Points on a hilly landscape, in no order, each with its height.
From any point a ball rolls to the lowest of the 2 points nearest to it. It stops when none of these is lower. Distance is the straight distance between rows; heights are no part of it.
mefim (h 3.23): [ 87 115 132 130 154 160 122 103 129 168 101 154 106 135 154  84 171 136
 170  92 137 105 102  76]
pites (h 5.14): [113 123 127 105 107 123 186 108 149 122  73 161 127 123 125 162 100 124
 144  86 117 203 133 129]
Gafer (h 2.62): [ 79 139 114  86 172 132 128 100 185 146  80 110 109 129 158  90 155 130
 175  60 185 139 148 128]
zuraz (h 1.89): [118 119 126 127 106 135 153 138 134  94 128 159 151 104 115 104 136 108
 185  87  97 191 139 131]
Feniz (h 5.61): [146 129 121 127  79 125 143 140 143 179 100 104 141 147 149 168  74 157
 107 127  84 130 100 135]
Faba (h 5.12): [130 127 156 132 101 141  98  98 106 153 139  87 171 110 160 165  96 173
  58 113 107 154 136 125]
lim (h 6.00): [103 108 139 124 109 176 150 122 138 173  98 186 140 166 146 144 104 127
 100 115  98  84 124  67]
giva (h 1.95): [110 151  63 151 157 118 114 108 126 149 121 141 118 146 135 102 150 108
 146  95 134 112 133  91]
peve (h 4.75): [174 152  67 107  92 163 122 160 135 106 142 119 171 139 148  96 113 128
 134  84  90  98 108 163]
Rom (h 4.44): [180 134 112 117  92 152 110 155 116  92 160 107 162 110 137 118 133 127
  82 118 103  84 112 173]
ladub (h 2.29): [ 99 120 169  93 121 119 103 110 135 121 155 130 144 104 109 132 111 119
 134 136 121 153 169 180]
Fiseg (h 5.63): [ 92 164 157  89 158  99 137 121 180 135  97 116  92 162  99 123 100 127
 191 122 181 166 162 176]
Mivu (h 6.21): [125 149 131 112 214  96 147 123 121 115  99 112  87 134 132 123 184 132
 131 132 201 167 182 130]
mimas (h 3.51): [117 116 158 100 142 146 151  86 158 173  75 100 119 137 175 165  96 164
 104  71 150 204 133 135]
Mapeg (h 3.96): [112  94 204 122 135 148 141 104 126 199 105  96 109 133 140 140 108 161
 131 139 110 153  78  98]
relib (h 1.91): [ 86 138 140  98  98 111 113 131 140  95 150 152 140 147  88 121 126  87
 176 133 131 158 187 170]
Konog (h 1.05): [109 140 135 121 156 133 121  74 103 133 105 142 123 143 130 140 118 121
  95 123 159 116 158 118]
Dil (h 5.57): [103 117 158 130  99 172  94 119 133 192 122 118 143 162 152 142  79 148
 109 103  89  77 100 126]
Boku (h 1.51): [138 144 114 124  87 132 122 144 127 113 144 131 137 111 110 127 112 120
 173 108 111 167 130 162]
varen (h 4.12): [154  86 142 127  58 140 177 156 120 112 138 128 121  91 103 136  97 127
 135 157 105 128  64 133]
pone (h 5.30): [105 124 154  90  92 109 168 115 176 106  99 146 133 145 119 168  97 130
 189 103 127 227 157 166]
Lon (h 6.64): [140 108 142 151 144  94 128 130  92 110 140 141 102 121 101 129 141 119
 133 196 143 148 132 135]
Kibi (h 5.39): [100 112 150 124  89 149 122 104 130 166 134  92 120 153 137 165  66 143
 102 119  92 122 110 123]
nid (h 5.78): [141 120 142 171 119 155 100 134  82 147 165 100 150 133 127 129 130 158
  69 147 111  89  98  69]
bomeb (h 1.44): [100 116 153 127 166 152 141  93 117 119 113 176 114 116 126 132 143 106
  76 121 167  93 151  87]
kerat (h 7.19): [202 148  80 114 117  87 145 192 117  94 140 116 122 145 106 136 151 128
 152 214 122 101 138 178]
Gid (h 4.61): [156 114 138 129  81 136 139 140  87  97 162 105 167 103 121 157  94 127
  82 109 100 186 154 133]
nagul (h 3.81): [208 105 128 141 101 120 143 181  82  89 153 112 173  75 129 141 163 134
  94 174  94 136 101 139]
sas (h 4.43): [141 100 141 120  61  93 172 180 140  94 144 114 133 101  96 138 102 119
 162 186  87 131  91 156]
nomum (h 2.44): [162 192 112 122 123  92 117 189 135 120 142 119 178 137  98 142 144 137
 138 168 104 173 193 173]
vokug (h 2.93): [117  79 170  91  50 154 151 150 114  63 187 139 152  98  79 142  81  91
 111 140 113 156 141 135]
Fisit (h 6.15): [ 89  96 171 141 121 157 135 107 132 176 114 169 110 154 134 152 104 130
 102 165 113  67 103  90]
pelar (h 2.25): [104 112 176 113  80 126 146 153 151  81 140 178 147 121  79 127 111 102
 172 151 118 129 154 164]
natol (h 1.14): [100 150  96 132 180  95 102 124 122 109 127 138 137  95 128  89 180 113
 140 102 137 157 180 108]
givam (h 1.59): [ 68 126 129 101 167 113 105  74 141  94 128 147 112 134 123  92 155  75
 135  73 176 101 180 137]
demes (h 5.84): [112 171 147 107 188  96  91 116 168 154 126  89  81 135 101 116 124 137
 164 132 194 166 154 182]
Daf (h 6.02): [101 152 155 119 214 103 105 109 159 143 112 117 107 107 126 103 153 129
 154 116 186 163 175 159]
Putu (h 2.41): [118 113  69 159 131 133 139 113 117 108 146 161  89 125 119  91 154 100
 142 115 138 106 123  72]
fomab (h 4.90): [133 122 159 140  97 136  94  97  90 107 163 102 167 103 137 159 105 153
  79 104  96 155 167 164]
Pafel (h 4.73): [151 132 134 103  64  83 173 180 136 106 112 138 141 122  93 142 118 121
 192 160  91 186 124 163]
kezem (h 2.38): [155 164 150 183 175 118  84 128 111 168 144  91 142  92 151 105 158 183
 126 156 125 129 104 122]
Punep (h 4.06): [162 129 120 114 100 115  99 166 105  90 177  92 154 124 123 135 112 117
  81 176 125  59 108 176]
reles (h 2.00): [154 182 112 149 164  98 112 143 112 127 130 135 141 124 110 145 135 136
 117 169 116 142 199 147]
Gubi (h 2.20): [109  73 160 115 131 153 164  76 134 122 107 136 103 145 132 161  85 118
  85 106 184 138 125  88]
dibo (h 1.97): [119 171 137 156 178 143  72 108 136 171 128  83 132 113 156 113 138 166
 123 116 130 133 117 117]
kono (h 2.24): [128 126 114 136 116 159 136 137 112 124 122 170 152  77 138 101 154 106
 138  77 101 141 136 112]
viki (h 7.56): [192 139 119  67  79  85 151 176 178 122 118  86 161 128 146 169 121 136
 125 145  75 125 108 200]
nisud (h 7.87): [181 130 112  63  73 140 155 171 172 156 108  82 157 150 182 150 116 153
 111 110  61  78  64 168]
Mim (h 2.30): [ 58 152 113 109 169 133 102  89 181 164 108 133 114 133 138  93 119 115
 156  65 158  97 156 136]
pali (h 2.31): [132  98 137 150 129 159 149 132  91 106 135 185 138  69 118 113 159 114
 137 127 122 156 144  97]
vate (h 5.00): [164 167  46 129 121 144 130 156 141 145 128 122 135 150 150  87 135 126
 144  79  90 108 100 108]
Sal (h 1.57): [155 164 106 151 162 119 126 125 114 120 119 133 134 109 119 112 153 137
 118 113 121 174 163 125]
Nuki (h 3.72): [118 116  93 184 166 137 150 110 101 134 145 159 104 163 149 126 162 120
  83 121 154  91 121  21]
feg (h 5.38): [146 161 105 141 126 142 129 132 132 164 110 104 151 126 150 142  83 155
 122  98  90 173 137 135]
Fudi (h 6.06): [139 125 122 165 122 145 107 119  79 126 155 108 134 114 128 125 124 131
  83 121 124 128 114 127]
sogi (h 4.09): [124 134  98 160 186 116 123  73 112 134 115 112 130 150 155 108 185 135
  77  79 170 149 142  43]
zegin (h 4.24): [186 109 128 136  81 134 139 172  94 109 133 101 164 100 131 157 128 147
  96 131  77 159 106 150]
Per (h 2.85): [180 159 142 163 148 115  97 149 108 117 143 109 176  79 142 129 172 177
 112 169 109 119 109 137]
Gug (h 3.78): [125  81 174 159 133 177 142 114 119 189  89 143 134 113 159 141 132 160
 112 134 103 150  79  66]
Voru (h 4.29): [101 126  69 143 193 103 165  80 125 125  93 127  94 151 174 107 190 108
  96  71 179 154 147  39]
febe (h 6.58): [158 136  58 157 108 119 118 146  99  84 168 145 111 154 111 106 129 102
 150 160 129  84  92 119]
Ribev (h 2.91): [109 114 115 162 135 161 115 123 129 148 140 158 106 114 144  92 153 120
 160 121 131  90  80  78]
gotaf (h 3.24): [181 149 108 106 121 128 114 174 146 103 149  97 142 117 132 103 145 139
 164 151 104 102  94 203]
tele (h 1.46): [104 129 115 118 117 131 130  94 130 108 125 158 117 158 111 137  92 109
 124  98 129 134 149 123]
rufu (h 5.88): [ 96 107 160 133 120 188 115  95 130 174 104 154 146 181 144 135 117 142
  83  81 108 115 132  59]
rimuv (h 2.56): [ 99  89 183 137 139 160 125  83 114 132 123 104 102 126 122 125 120 117
  92 116 191 127 107  90]
Daza (h 3.73): [ 95  99 199 104 132 157 126  97 149 204  96  92 120 142 161 167  97 169
 114  79 127 173 105 109]
voput (h 7.71): [194 142  91  81  77 131 154 160 170 134 114  95 158 127 169 166  84 155
 127 105  70 112 118 184]
Ziki (h 1.55): [107 154 169 143 154 130  93 109 133 157 128 100 130 103 140 135 109 143
 111 135 121 125 129 158]
Fega (h 1.84): [ 93  98 158 101  90 126 164  91 121 111 124 148 121 144  98 177  60 112
  98 108 145 137 128 128]
ripo (h 7.39): [219 126 104  81 106  78 155 187 156 104 125 100 147 125 124 145 153 131
 127 187  86 114 111 196]
dod (h 2.80): [183 161 103  97 102 100 132 192 148  94 135 124 157 119 114 126 151 122
 161 146  95 147 173 181]
kenef (h 1.99): [117 132 133 106  82 124 101 154 108  97 173  92 138 105 102 122 102 109
 149 138 117 168 147 196]
dem (h 3.74): [146  73 177 128  88 150 145 156  97  95 157 110 130  75 114 128 103 119
 124 139  99 182  93 128]
dabom (h 7.29): [135 134 110 126  64 112 171 150 157  92 128 174 130 146 102 136  98 125
 155 150  90  64  89 140]
dano (h 7.16): [131 164  77 132  90 124 141 158 159 110 113 166 133 152 115 127 106 107
 184 126 100  72 121 164]
Domep (h 2.90): [101  94  91 156 156 109 161  97 110  98 126 149  66 140 117  97 168 111
 136 133 194 129 124  73]
gibob (h 5.52): [156 139 163 146 124 155 122 132 108 171 125 113 166 149 150 146 121 165
  63 129  92  99 113  76]
Bodub (h 3.59): [155 172 116 108 124 126  90 189 170 147 138 119 152 108 140 123 115 157
 164 141 100 111 135 215]
zepu (h 6.79): [168 106  97 143  85 100 161 192 118  74 164 125  95 146  96 134 130 100
 156 214 137  71  63 142]
Gatet (h 7.00): [155 164  60 136 117  95 139 154 125 132 123 150 114 179 120 145 116 124
 152 159 114  56 130 149]
sugur (h 2.28): [103 110 133 112 146 112 115 112 100  71 148 145 125 156  89 105 172  72
 144 146 196 156 191 132]
Sosok (h 2.92): [103 114 183 152 177 149  84  77 108 149 131  77 111 127 142 104 149 154
 107 121 181 129  90 101]
Pero (h 5.46): [ 84 153 181  80 112  82 172 121 182 122  98 151 115 142  97 159  93 131
 198 125 145 174 166 179]
nali (h 3.52): [108 101 162 145 159 156 137 122 132 176  82 164 122 147 166 120 148 146
 135 110 132 130 113  30]
vepov (h 0.60): [112 124 176  98 174 121 132  84 136 127  74 130 111 137 130 150 130 130
 119 133 188 117 161 152]
dap (h 4.50): [ 87 113  73 115 193  91 150  83 145 106  93 128  81 143 169  79 188  90
 123  73 206 129 150  78]
gaz (h 3.63): [169 120 121 118 112 112  78 175 121 105 169  82 136 119 113 125 114 115
 153 188 130  91  90 193]
kopu (h 2.96): [ 97 137 110 121 156 128 138  96 150 148  87 101  90 138 144 108 118 136
 164  69 171 191 135 121]
Naz (h 6.82): [156 153  60 176 143 122 118 129 113 142 144 132  99 174 125 117 142 120
 141 171 130  60 119 123]
lik (h 1.94): [ 75 138 113 110 143 131  82  91 150 117 123 132 110 137 114 103 116  81
 163  98 165 107 149 170]
nek (h 5.79): [114 137 124 121 103 135 115 145 142 171 143 122 130 155 133 136  76 125
 125 142 108  46  87 149]
pok (h 6.30): [146 144  86 165 123 134  87 120  83  97 166 105 124 123 103 100 128 108
 119 140 142 110 119 129]
Tuz (h 6.53): [142  92 115 155 114 108 143 156 123 121 162 156  87 124 108 137 119 108
 154 202 144  50  58 121]
bikar (h 3.27): [118 139 138 125 162 151 142  93 147 183  77  96 108 148 162 134 140 162
 121  65 158 210 116  85]
fetam (h 3.22): [110 140 170 171 209 138  74  90 107 148 131 107 127 116 163  86 183 162
 102 129 162 107 100  68]
kire (h 5.19): [154 185  45 142 131 148 137 150 149 164 102 125 145 146 159 125 117 154
 126  72  91 154 128 107]
Nibu (h 4.96): [135 116 139 128  96  94 182 141 121 115  94 157 134 121 100 171 106 126
 154 137  96 201 133 135]
gepi (h 1.56): [100 161  70 164 203 105  95 126 158 155 120 141 127 106 145  84 187 120
 142 107 123 121 158  93]
gefuv (h 5.32): [124 157 161 157 152 141 111 100 122 153 129 111 178 121 155 159 132 176
  53 126 103 130 140  95]
Fizan (h 3.34): [194 134 131 137 130 111 106 171  88  88 154 121 182  89 119 138 177 137
 107 190 108 132 154 148]
sike (h 3.31): [109  86  90 178 181 137 154  98 109 126 158 162  53 136 135 112 181 123
 117 142 189 106 124  36]
vopu (h 6.41): [129 126 125 133 183  88 116 118 108 128 124 144  88 127 108 132 178 133
 155 177 172 169 180 138]
Nuf (h 7.01): [189 131  63 133 104  86 138 190 124  91 149 108  95 171 109 135 133 118
 150 196 134  71  82 183]
kini (h 1.86): [111  93 143 151 161 146 149 112 102 100 145 189 107  94 112 119 166 103
 104 159 162 126 145  83]
Vuma (h 1.92): [ 82 122  93 110 161 100 116 103 118  80 143 155 110 139 100  76 181  65
 128 104 187 115 190 113]
Bufa (h 1.09): [ 92 137 194 114 169 119 101  91 145 148  95 123 146 110 138 164 116 156
  84 136 140 114 172 171]
niro (h 6.27): [136 106 138 143 117 145 138 177 127 143 124 151 106 132 124 117 132 125
 128 197  99  31  74 116]
gekol (h 5.74): [ 78 125 150 121 126 172  89  94 147 182 128 139 129 155 155 115 104 132
 123  64 118  99 130  99]
dubor (h 2.55): [109  99 137 109  73 147 158 134 118  79 168 181 143 114  77 138 106  84
 151 125 116 138 145 129]
nit (h 3.32): [103  78 192 111  97 146 122 124  97  88 176 134 132  72  92 138  90 109
  98 139 131 161 134 142]
basi (h 6.03): [113 118 160 148 123 136 107 140 136 174 127 131 104 137 130 126 107 141
 140 177  94  72  68 116]

Two balls start at each pair of points below. Name the first point that both come to, or write -.
Pero and mimas | -
Voru and nali | Putu
voput and Faba | -

Where does a ball stop that starts at each point below?
gefuv | vepov
vopu | relib
dano | vepov
Mapeg | givam
